A landscape with many valleys, sampled at points; each row gives a point and its height.
From any point a ball takes the steepest step (drop divided by distance) to one of its 2 nearest points. It stops when none of these is lower. Distance is the straight distance between rows; heights are no part of it.
Q_206: [123 135 132 146 164 121  84 171 131  63  75 112 172 104 122 130 130 148
  86 118 177  72]  h=4.96
Q_770: [130 102 101 153 144 152  89 142 134  73 110 126 147 145  93 127 140 154
 106  96 157 102]  h=4.31
Q_257: [148 154  89 117 103 159 168 119 119 129  75 141 157 111 173  91 105  98
 131 177 111 156]  h=4.46
Q_343: [129 186 173 125 160  81 129 145 117 116 110 111 109  80 160 123 119 143
 152 123 118 102]  h=5.04
Q_471: [119 111 169 150 159  88 114 133 143 110 193 127 125 113 110 140 155 148
 140 101 141 144]  h=3.62
Q_957: [101  72 143  97  99 150 168  97 147 165 166 148 113 103  95 203 107  56
  82 139 120 122]  h=5.64
Q_554: [146 147 146 104 200 102 172 130 114 169  93  93 141 142 185 120 133 167
 140 129 122 124]  h=3.92
Q_969: [138 126 113 122 129 144 127 112 107 135 106 117 136 145 153 124 137 159
 155 114 153 128]  h=3.25
Q_808: [ 96  93 129 108  75 163  85 106 147 181 112 141  84 127  73 170 117 118
 126 124  86  83]  h=7.18
Q_790: [130 117 149 114 114 148 139 121 146 145  77 148 113 130 122 185 152  74
  67 142 125 117]  h=5.74
Q_867: [141 135 147 166  96  93 140 123 134 153 166 180 136 157  91 153 171 106
 113 179 115 171]  h=2.36
Q_357: [126 186  98 165 117 128 104 136 115  91 118 128  99 152 127  63 122 159
 168 124 109 161]  h=5.91
Q_284: [132 150 184 107 147  87 122 155 128 144 177 105 179  69 153 132 107 158
 182 118 148 126]  h=2.23
Q_227: [157 157 176  89 177 113 141 155 123 180 107  77 177  91 185 125 122 169
 169 120 142 125]  h=3.20
Q_743: [103 106 165 130 151 146  90 149 179 125 172 124  97 125  77 167 170 121
 132 101 118 171]  h=3.10
Q_469: [144 126  80 175 118 100 157 133  98 112 100 168 134 166 118  98 141 124
  70 152 123 116]  h=4.64
Q_656: [122 129 141  96 169 169 144 121 129 160  54 100 141 124 155 156 124 117
 122 138 129 101]  h=6.04
Q_617: [126 180 147 179 134  90  77 156 128 101  98 163 161 125  82 115 151 181
 125 141 140  85]  h=5.80
Q_672: [117 124 110 145 169  90 146 126 113 163 110 123  98 182  98 118 124 162
 110 132  73 120]  h=1.93
Q_682: [129 182 126 154 132  91 113 134 101 118  80 141 122 116 131 104 127 168
 140 141 118  91]  h=5.46
Q_577: [144 125 136 107 192 112 172 123 123 123 104  85  83 133 192 126 127 119
 122  94 122 127]  h=4.51
Q_906: [136 109 146 111 106 142 129 116 133  85 192 113 112 102 164 142 119 105
 153  87 163 147]  h=3.46
Q_408: [ 92 105  91 187  95 138  80 140 127  67 165 165 136 121  65  94 104 132
 107 131 125 126]  h=5.62
Q_532: [157 105 142 121 139 139  95 164 146  83 163  95 159 102 156 128 145 132
 145 100 175 165]  h=4.04
Q_260: [128 106 123 128 133 154 110 126 140 132 141 121  98 174 112 140 170 138
 126  94 134 153]  h=2.28
Q_420: [156 150  63 106 136 146 176 115 110 137  68 118 174 153 194  59 118 136
 151 153 129 146]  h=3.65
Q_564: [188 139 110 121 119 118 164 152 130 130 121 121 162 146 185  90 158 120
 140 138 142 187]  h=1.78
Q_436: [173 112  50 120 118 159 163 115 116 100 103 136 156 175 190  83 148 110
 121 135 155 163]  h=2.76
Q_560: [108 101 149 119 140 157  59 126 153 103 129 112 105 135  88 157 146 152
 126  69 145  97]  h=3.43
Q_175: [113 120 174 156  89  99 107 126 144 172 143 192 136 123  73 183 152 113
 105 171 109 117]  h=1.36
Q_689: [ 99  84 118 164 177 110 103 129 139 114 190 114 116 147  70 120 130 173
 136  89 123 139]  h=3.98
Q_612: [ 86  76 133  84 155 171 118 126 140 106  93  93 134 101 103 152  91 107
  76 105 129  85]  h=7.73
Q_76: [116 164 152 138  75 101 145 109  94 114 130 167  92  76 130 136 102  96
 120 153 121  80]  h=5.95
Q_525: [150 122 128 158 184 101 139 159 122  96 133 103 112 128 152 115 143 117
 101 106 127 145]  h=4.90
Q_381: [118 123 158 100 134 154 152 157 161 116 124 118 140  66 158 145 106  46
 104 164 129 166]  h=3.83
Q_874: [136 136  90  91  98 141 183  71 108 192 137 139 135 175 167  95 117 129
 168 166 102 171]  h=3.66
Q_611: [173 134 135  99 139 134 180 147 152 179 132 109 150 141 184 132 157  90
 138 149 115 221]  h=0.58
Q_197: [148 128  77 146 115 129 100 133 114  96 176 109 163 159 131  65 119 183
 173 114 159 155]  h=3.32
Q_512: [121 129 106 111  69 191 127 115 150 140  79 154  71 134 117 171 157  56
  86 142  93 126]  h=5.82
Q_915: [109 103  76 221 144  95  90 155 120  98 162 169 140 146  36 108 129 152
  77 129  97 103]  h=5.92
Q_216: [112 119  97 117 120 104 164  95  93 192 151 138 130 172 119 107  86 162
 169 156 106 131]  h=4.54
Q_703: [127 155 114 148 158 150 129 162 129  74 103 101  92 105 140 109 115  91
  93 137 128 138]  h=5.26
Q_445: [129 145 125 173 113 109  88 143 134 136  87 177 111 164  85 132 162 141
 103 145 103 132]  h=3.53
Q_502: [135 113 107 135 122  97 167 101 113 164  95 143  59 170 119 146 137 118
  94 128  79  90]  h=3.14
Q_553: [120  99 121 143 115 103 118  99  97 112 143 154 117 137 110 133 127 154
 115  99 156  58]  h=3.50
Q_583: [109 146 161 110 121 154  85 114 141 146  54 113 118 121 110 161 149 137
 143 117 132  90]  h=5.06
Q_289: [121 149 119 144  47 101 139  92 100 135 166 188  86 166 122  94 128 123
 156 135 109 146]  h=4.49
Q_552: [113 133 101 131 182 135 151 137 114 166 119  83 113 173 127  90 117 169
 154 133  92 158]  h=0.50
Q_137: [161 119 166  85 156 137 127 156 138  89 110  69 165  73 204 145 126 112
 128  71 173 108]  h=3.96
Q_329: [105  95 151 115 104 134 132  93 115 108 176 136  70 114 130 152 137 120
 139  89 144  84]  h=2.39
Q_488: [115 112  89 197  70 127  92 117 118  82 200 185 101 170  82  88 138 127
 133 116 109 165]  h=5.29
Q_293: [155 147  60 119 129 116 149 132 103 132 152  93 183 180 155  41 102 185
 173 137 140 160]  h=2.74
Q_760: [119 181 173 149 129  84 139 128 109  80 138 138  61  69 145 114 111 103
 138 111 109 103]  h=5.45
Q_854: [101  97 138  52 180 188 155 102 138 145  69  89 155  97 156 173  82  82
  96 124 132  91]  h=6.94
Q_288: [136 164  87 148 143 146 129 164 108  77 106  99 130  98 144  52  98 127
 142 135 125 153]  h=5.63
Q_65: [119 172 161 157  72 102  82 117 144 155 114 186  87 122  81 166 164 137
 126 148 102 110]  h=2.64
Q_637: [125 124  62 196 152  86 125 135 105 116 171 142 149 173  72  73 119 193
  98 127 111  94]  h=6.11
Q_819: [140 136 116 154  52 140 113 118 134 115 189 171 113 168 129 119 154 123
 159 138 122 195]  h=4.94
Q_883: [142 159 170 113 182  98 131 159 119  79 131  76 149  68 180 121 105 134
 134  91 147  92]  h=4.58
Q_74: [149 131 148 164 103 131 106 153 170 112 141 155 127 134 107 156 174  94
 110 140 131 191]  h=2.98
Q_603: [107 144 156  70  89 173 105  99 128 132 108 100 112 102 149 169 104 115
 160 117 138  81]  h=3.49
Q_845: [124 158 171  66 121 160 156 114 142 148 136  90 124  63 189 160 110  85
 161 114 138 125]  h=0.55
Q_662: [ 98  94 111 136  99 136  74  93 134 175 141 140 109 166  61 145 132 166
 153 103 110 102]  h=7.62
Q_266: [129 107 148 135 163  88 112 123 112 144 135 126 160 134 111 154 142 189
 137 100 176  68]  h=4.18
Q_823: [114 126 174 118  97 109 119 116 127 157 200 144 172  89 112 143 120 150
 189 143 155 129]  h=3.11
Q_739: [109 100 127 105 189 158 123 138 139  94 133  64 122 111 126 133  97 134
 121  82 143 127]  h=8.13
Q_328: [131 100 138 140 149 139 110 127 134 106  83 128 123 139 106 162 161 121
  60 119 152  98]  h=4.97
Q_123: [149 149 115 129 104 105 156 103 112 131 140 141  96 148 167 101 137 128
 160 128 124 129]  h=3.93
Q_696: [153 111 109 123 143 154 116 150 143 126 174  89 158 149 153  97 129 156
 171 105 158 196]  h=3.75
Q_784: [118 134 149 139 128  73 149 122  97  91 145 157 131  65 124 123  81 114
 101 137 149  64]  h=6.39
Q_332: [111 104 112 113 146 143 103 142 120  89  94 106 194  93  97 143  87 139
  83 136 184  50]  h=5.60
Q_788: [137 146 104 115 159 113 157 137 113 157 154  97 152 138 164  74  95 154
 171 152 105 181]  h=1.84
Q_34: [119 128  91 127  62 145 146 105 129 179  85 169  71 165  98 132 131  99
 110 148  72 109]  h=4.41
Q_585: [143 130 101 116 140 154 159 139 130 146  47 149 173 110 131 128 116  88
  91 198 122 140]  h=4.86
Q_246: [125 130 184  62 169 166 127 135 161 125 119  67 130  97 180 176 131 105
 135  84 151 134]  h=2.85
Q_4: [ 92  80 143  91  61 159 101 116 169 138 143 150  98 114  72 186 126  69
  90 129 105  96]  h=6.49
Q_275: [ 96 159  95 179 129  76 113 126 100 117 144 156 119 142  80  74  95 190
 139 128  89  90]  h=5.87
Q_844: [127 143 196  87 122 124 156 137 165 156 170 114 114  78 151 188 134  67
 127 148 131 155]  h=2.69
Q_115: [108  94 135 109 118 161 151 128 127 123 138 145 137  95 111 149  90  66
  88 170 126 139]  h=4.75
Q_430: [153 136 127  80 122 158 194 100 145 221 125 132 149 152 174 139 137 110
 171 176 116 191]  h=2.29
Q_498: [117  88 154 117 128 136 101 131 138 150 169 136 162 124  99 164 125 148
 138 133 156 142]  h=3.79
Q_877: [152 146 123 161 134 118 141 156 131 128  81 142 145 136 123 117 147 112
  95 171 116 157]  h=4.16
Q_632: [171 130 119 128  86 127 136 105 130 160 162 139 137 197 160 113 173 153
 180 125 140 194]  h=5.31

Where does a ball stop that starts at each point below?
Q_288: Q_284
Q_808: Q_845
Q_915: Q_260

Call two points neighbours if one is among the 2 nearest of the other. Go from one point of each pair to the other, from neighbour to neighbour, staying as low as possible. Name the highest point that can't be avoided.
Q_845, Q_611: Q_617
Q_471, Q_284: Q_498
Q_329, Q_552: Q_532
